Each row is a point on a tangle of strands that fork and nearly touch. The rows are in no order.
(in the rows, 128 means zero)
Points whose rows are less than 113 apart are linked; no others are. Some points are linked to none.
z241: [128 150 106 192 148 132 119  87 127 123 138 158 146 157 141  79 128 151
 134 129 126]
z530: [113 124 138 168  98 114 108 156 129 114 102 157  90 116  65 150 136 158
 146  76 124]
z748: [129  70 140  37  92  91 126 156 146 161 146 108 131 173 125 132  93 114
 119 168 136]
z644: [139 155 154  93 118 188 100 147 138 175 151 121 151 153 142  87 117 141
  95 145  86]
z635: [157 159 116 128 117 131 117 131  72  72 124 112 152  93  73 169 173 119
 154 108 158]
z397: [145 125 127 143 112 165 180 134 126 163 109 165 163 130 131 124  82 132
  81 105 124]
z84: [132 133 120  75  58  81  81 146 164 182 123 124  52 119  83 192 158 153
 161 107 112]
z863: [130 155  85 174 134  89 165  75 127 115 147 124 146 128  79 171 123  94
 132 106 104]
z145: [127  80 151  36 116 100 125 151 134 165 120 123 105 142 178 121 127 149
  98 162 147]
z962: [109 119 110 112 168 128 141 134 166 161 117 140 161 120 185 132 114 177
 112 166 149]
z182: [ 69 143 123 116 110 114 100 120 137 199 169 125  47 153 166 114 132 144
 128 110  80]
z935: [127 114 119 134 169 136 153 147 141 115 147 109 185 145 111 140  97  93
 132 124 109]
z303: [140 101 122 113 165 150 174 143 161 115 113 140 176 116 177 121  81 134
  81 175 168]
z774: [ 82 131 113 145 167  96  78 128 112 115 148 109 103 137 113 143 154 161
 149 107  90]
z569: [131 119 131 103 134 164  94 147 173 189 159  90 156 191 227 131 103 112
 138 155 140]
z777: [137 107 116 151 125  91 155 143 152  41  95 137 111 109  29 197 156 107
 151 111 167]
z442: [138 131 127 127 161 180 213  71  62  85 134 164 185 120 162 110 154  99
 102 166 128]
z274: [166 149 110 115 127 104  82 139 128  61 156 122 121  91  89 185 186 130
 192 105 150]
z862: [116 151 103 161  80 164 152 169 117  90 166 135  78 105 100 108 108 116
 142  92 136]
z903: [113 104 170 137 140 132 107 156 157 152  79  88 134 139 150 128 101 115
 115 123 166]
z149: [118 143 187 107 146 153 166  73 152 127 140 119 167 140 198 108 114 105
 115 190  89]
z785: [130 131 142 162 111 164 135 135 123 122 144 176 186  88 104 102 118 178
 129 142 118]
z601: [121 165  53 149 117 108 115 104  85 178 153 111 135 108 117 184  83 130
 116 104 103]
z949: [155 126 140 177 125 151  77 155 180 157 130  98 121 167 153 124 105  77
 145  83 138]
z226: [126 177  46 172 127  99 135  96 150 116 150 120 117 100  80 186 135 117
 158 115 132]
z668: [125 124 135 113 121 120 130 129 122  95 203 125 135  83 148 130 126 134
 140 119 102]
z283: [ 98 126 131 122 156 127  83 155  88 116 109 105 130 163 116 114 143 164
 131 128 128]
z932: [ 92 144 150 113 149 114 140 122 167 145  90  82 131 101 127 134 125 128
 108 137 137]
z690: [ 94 107 159  94 111 146  94 139 149 174 159 102  83 139 224 107 108 132
  94 142 130]
z211: [161 150  74 166 100 106 110 108 124 117 133 150 110 173  75 121 141 133
 147 101 103]
z937: [205  92 170 109 175 183 141 131  94  79 107 176 137 132 172  63 173 102
  92 152 124]
z957: [110 132  97 122 144 125  76 195 114 139 120  89 102 127 118 208 142 127
 162  73 146]
z843: [175 118 157 102 143 123 146 126 133  92  87  97 169 120 121 136 144  84
 160 149 173]
z640: [163 157 101  99  77  95  76 134 119 140 127 130  91 101  58 184 157 160
 158 112 125]
z596: [113 126 146 142 141 111 101 126 186 161 102 160 123 168  90  93 157 172
 127 128  93]
z664: [149  73 186 128 154 118 144 101  94  98  87 172 157 136 152  90 140 134
 112 170 134]
z267: [138 137 142 162 128 127 133  99  71 120  98 115 138 124 130 140 135 123
 127  96 138]
z575: [124 150  88 166 145 137 130 109 132 180 136 102 148 134 167 159  79 116
 105 110 119]
z858: [161 132 133 127  86  90  75 144 136  87 161 113 119 105  95 164 121 118
 206 119 130]
z73: [161 141 116 103 102  95 189  54  88  80 106 144 135  95  84 114 183 107
 120 172 159]
z607: [146 123 113 138  86  84 110 153 150  74 122 106 110 122  49 202 113  99
 178 127 151]
z770: [175 142 172 118 152 147 146  92  98  82  93 104 157  69 144 121 169  80
 111 135 165]
z350: [126 119 131 138 130 164 152 127  59 115 143 145 118 162 201 115 108 114
 112 118 142]
z324: [ 95  97 220 126 135 164 138 141 124 119 128 136 191 114 147 126  96 130
 125 161 110]
z445: [103 134 178  86 108 116 142 111 106 123 141 105 125 141 160 133 142 125
 194 136 125]
z948: [ 88 129  81 115  86  89  72 133 168 216 144 114  47 121 145 157 112 145
 138 119 103]
z224: [135  80 111  75  90  85 106 163 157 188 121 125 130 183  80 154  98 137
 123 136 117]
z879: [ 89 145 118 110  93 100 141 131 104  97 156 110 102 117 132 135 127 143
 190 145 159]
z252: [ 84 128 136 140  80 117  79 147 136 194 102 120 101 179  86 122 108 157
 128 123 100]
z332: [179 139 159 103 162 172 128 113 119 110  99 105 164 114 177  95 129 103
  92 162 156]
z875: [177 116 156  91 111 116 141 100  94 132 114 159  81 185 148  80 172 111
 111 107 101]
z790: [123 145  91 150 121 123 133 120 141  72 207 140 145  56  95 145 149 124
 159 127 129]
z912: [170 130 100 182 135 123  41 148 165 146 152 120 116 143 123 119 112 122
 155  84 130]
z348: [143  66 192 122 163 123 184  86 113  67 111 167 161  91 140  99 131  98
  76 184 108]
z488: [134 152 147 112 116  91 189  59 125 116 119 134 140 122 121 119 163 118
 163 163 142]
z538: [121  91 196  95 137 157 155 144  75  87 141 159 176 102 120 109 144 135
 133 141  97]
z449: [119  89 163 157 123 114 127 130 109  88 104 159 133 145 143  79 125 163
 132 146 154]
z979: [ 64 157 125 150 135 113 135 108 154 143 150 120  60 110 167 114 132 141
 136 108 103]
z381: [137 107 152 138 140 110 102 143 156 126  93 139 158 168  57 116 144 142
 157 131 110]
z163: [150 130  89 151 146 128 158 129 170 164 118 130 169 103 145 156  76 116
  94 111 145]
z270: [ 86 143 124 182  91 116  82 138 149 169 107 138  74 123  73 129 120 145
 138  97  90]
z630: [105  97 194 111 112 125 120 132 166 171 136 130 164 126 138 128 112 138
 138 141  95]
z257: [ 87 129  78 198 117 102 144 121 153 114 157 187  79  84  94 160 132 149
 157  85 113]
z65: [139 154 177  92 103 164  94 137 136 193 128 110 128 160 143 113 154 121
 134 107  95]
z975: [122 132 117  81 140 118  98 146 140 134 127  97  89  75 167 112 138 159
  83 137 151]
z810: [105 139  94 144 106 164 122 181 123 121 160 132  86  68 138 113 102 144
 113 103 155]
z970: [142 109 101 146 163 139 133 136 114 146 132 159 154 199 164 101 127 155
 120 122 129]
z686: [118 117 165 113 127 162 132 107 141 140 146 131 139 147 230 111  92 140
 104 172 124]
z378: [124 143  97 113 118 110  87 164 116 145 125 120 140 126  86 197 130 158
 175 107 140]
z738: [ 88 153  59 116 159 121 117 144 166 172 124 109 124 138 149 143 104 165
 124 147 150]
z833: [124  99 142 159 167 152 123 150  69 114  95 120 157 162 141 147 115 115
 119  77 139]
z572: [144 148 122 148  96 159 138 144 111 170 132 167 163  91 101 135 117 165
 125  97 133]
z369: [162 105  81 110 176 127 150 134 125 114 152 128 171 180 146 125 112 109
 114 127 122]
z80: [116 143  83 100  71  82  59 149 186 194 137 111  30  91  83 187 122 127
 139 117  93]
z639: [ 94 107 154 111 140 165 128 151  81 184 112 128 188 139 175 162  96 157
 101 129 126]
z360: [122 132 100 162 145 122 183 100 145  59 146 142 155 131  91 114 151 102
 156 150 149]
z406: [ 90 146  86 128 133 142  73 206 134 147 107 103  58 158  80 168 133 145
 140  78 137]
z398: [138 160  46 193 136 130 102 112 134 128 161 140 129 153 105 107 117 140
 140 110 105]
z105: [ 97 114 115 122 180 101  58 148 154 156 162 104 111 132 140 143 134 150
 115 113  84]
z47: [142 150 106 115 119 139 211  57  73  79 133 153 166 101 119  97 162 118
  97 189 150]
z808: [ 95 116 158 111  86  83 142 108 136 139 110 129  60 170 123 111 135 125
 142 122 121]
z876: [122 162  67 160  95 121 135 123  69 144 120 140 103 172  76 150 118 146
 129  88 106]
z35: [123 133 113  78 146 160 154 169  80 107 111 101 180 125 109 129 118 132
 139 154 155]
z88: [188 106 136 111 187 111 192  97 134  85  73 141 119 133 108  88 182  56
 104 155 142]
z586: [ 94 160 107 140 107 137 123 137  91 153 103 129 130 162  82 127 114 168
 137 133 120]
z556: [128 115 118 111 125 143 117 151 115 134 153 144 115  86 199 124 107 158
  91 118 158]
z654: [172 133 145 189 109 134 116 123 186 146 122 136 114 101 144 126 111 100
 134  77 155]
z232: [105 131 141 126 168 157 131 149 103 143 107 108 197  98 137 164 114 151
 131 129 150]
z953: [107 133 136 106  62  65 126 121 153 158 116 117  57 134  97 170 131 126
 158 119 124]
z717: [139 117 137 111 128 118 115 135 173 162 151 162 150 123 123 116 145 167
 137 121  95]
z164: [142 142 113 144 161 182 186 111  67  85 122 137 144 148 152 108 143  92
 102 122 136]
z186: [ 95 135  84 102 147 131  85 164 168 196 127  96  91 174 173 115 130 149
 121 144 147]
z276: [150 111 131 168 114 113 181  54 122  80 138 133 187  71 100 131 111  81
  92 158 145]
z131: [122 121 120 158 134 116 114 172 139  99  87 136 112 166  42 158 148 140
 175 102 135]
z763: [190  66 169  95 185 150 144 124 116 121  89 157 141 178 159  83 149  84
  76 153  93]
z515: [162 126 144 117 133 123  86 150 151 123  76  76 130 146 136 156 133  98
 155 124 194]
z595: [151 115 146  50 145 139 149 123  95 132 132 150  91 180 195  84 161 120
 103 142 104]
z234: [164 137 158  98 162 128 174  96 150 122  53 100 110 159 130  89 155  74
 116 158 143]
z290: [146 150 145 105 116 123  88 119 147 182 104 109 143 183 129 117 150 137
 156 134 133]
z242: [150  92 139 138 151 141 181 117 163  77 124 155 149  69 180 106  90 111
  81 169 175]
z346: [ 97 156 151 138  97 161 109 134 139 166 173 130 143 168 132  77 103 152
 146 154  63]
z244: [ 92 144 101 180 126  96 148 103 148 109 174 144  61 114 139 135 139 121
 152  86 114]
z193: [203  85 135 100 177 126 182 105  93  88 111 138 131 158 132  99 149  49
 106 142 116]
z55: [107 138  88 113 125 135  74 186 153 179 118 103  62 185 136 128 149 145
 146  95 139]
z780: [162 163 147  90 131 130 122  89 130 159  89  86 120 178 159  93 149 112
 112 151 129]
z502: [103 132 151 191 147 157 115 133 137 113 109 138 128 150 163  70 120 158
 128 141 143]
z42: [124 129 172 121  97 127 147 110 113 148 129 153  76 147 139  96 159 130
 103  87  86]
z982: [107 128 125  99 116 117 100 135 116 153 193 105 115  68 147 163 112 126
 128 104  78]
z188: [112 138 175 122 139 127 178  78 120 104 128 124 130 140 168 110 146 103
 156 160 121]
z45: [118 166  55 165 126 119 132 125 151  90 168 134 167  62  49 187 145 135
 183 133 142]
z328: [151 134 145 206 110 139 110 114 169 111 134 144 151  70 125 105  96 127
 119 119 154]
z385: [140  82 146 157 163 133 197  95 129  68 114 151 175  77 118 114 125  92
  74 156 156]
z737: [ 93 137 124 119 176 100 104 132 162 126  99 113  93  76 124 132 157 167
  98 117 144]
z19: [109 105 133  58 144 136 139 138 128 171 137 135  81 170 221 108 146 145
  88 133 133]
z414: [ 83 134  99 107 124 134 159 157  93  95 122 117 124 129 132 126 102 150
 144 166 170]
z687: [192 131 173 102 169 175 126 123 107  80  95 110 128 127 154  48 159  86
  78 169 130]
z985: [122 122 116 144 124 124 133 156 141 112 146 131 170  95  54 155 102 121
 135 121 111]
z537: [145 185 113 152 108 156 123  99  74 114 122 101 157  87 107 140 146 122
 127 118 148]
z660: [ 93 155 147 154  93 173 112 153 124 144 148 152 153 117 114  72  94 183
 129 162  93]
z800: [116 133 117 136  93 152 164 138  58  92 159 141 104 125 128 105 105 123
 107 109 126]
z175: [156 121 163 169 100 117 144  81 154  85 157 133 161  78 124  99  93 103
 118 155 140]
z151: [104 114 119 121 122 103 120 117  85 149 149 114 135  99 126 175  98 128
  98  96  93]
z504: [127  99 141 145 127 115 166 150 149  76 129 142 144  78  58 172 132 103
 142 102 142]

Follow the links from the first point to the second, and from the first to the third. Name the last point that the two ways share.
z833; z406; z381: z241
z515; z414; z42: z188
z690; z175; z664: z385
z244; z654; z488: z84
z530; z949; z858: z241
z35; z350; z948: z188
z985; z80; z175: z385
z979; z385; z862: z84
z449; z748; z73: z19

A fork is a point with three links, a tip a point with one. Leave the first point through the second and follow the links. Name the first fork or tip that comes.
z903; z932: z188
z833; z267: z241
z242; z303: z84
z780; z290: z863
z270; z530: z538
z324; z630: z586
z640; z378: z385
z985; z504: z833

A fork is a point with three links. Follow the links from the first point to the second and name the forks in between, in order.
z635; z586: z241
z875; z654: z84 z385
z777; z912: z241 z385
z252; z808: z586 z241 z385 z84
z149; z449: z19 z84 z385
z267; z596: z241 z586
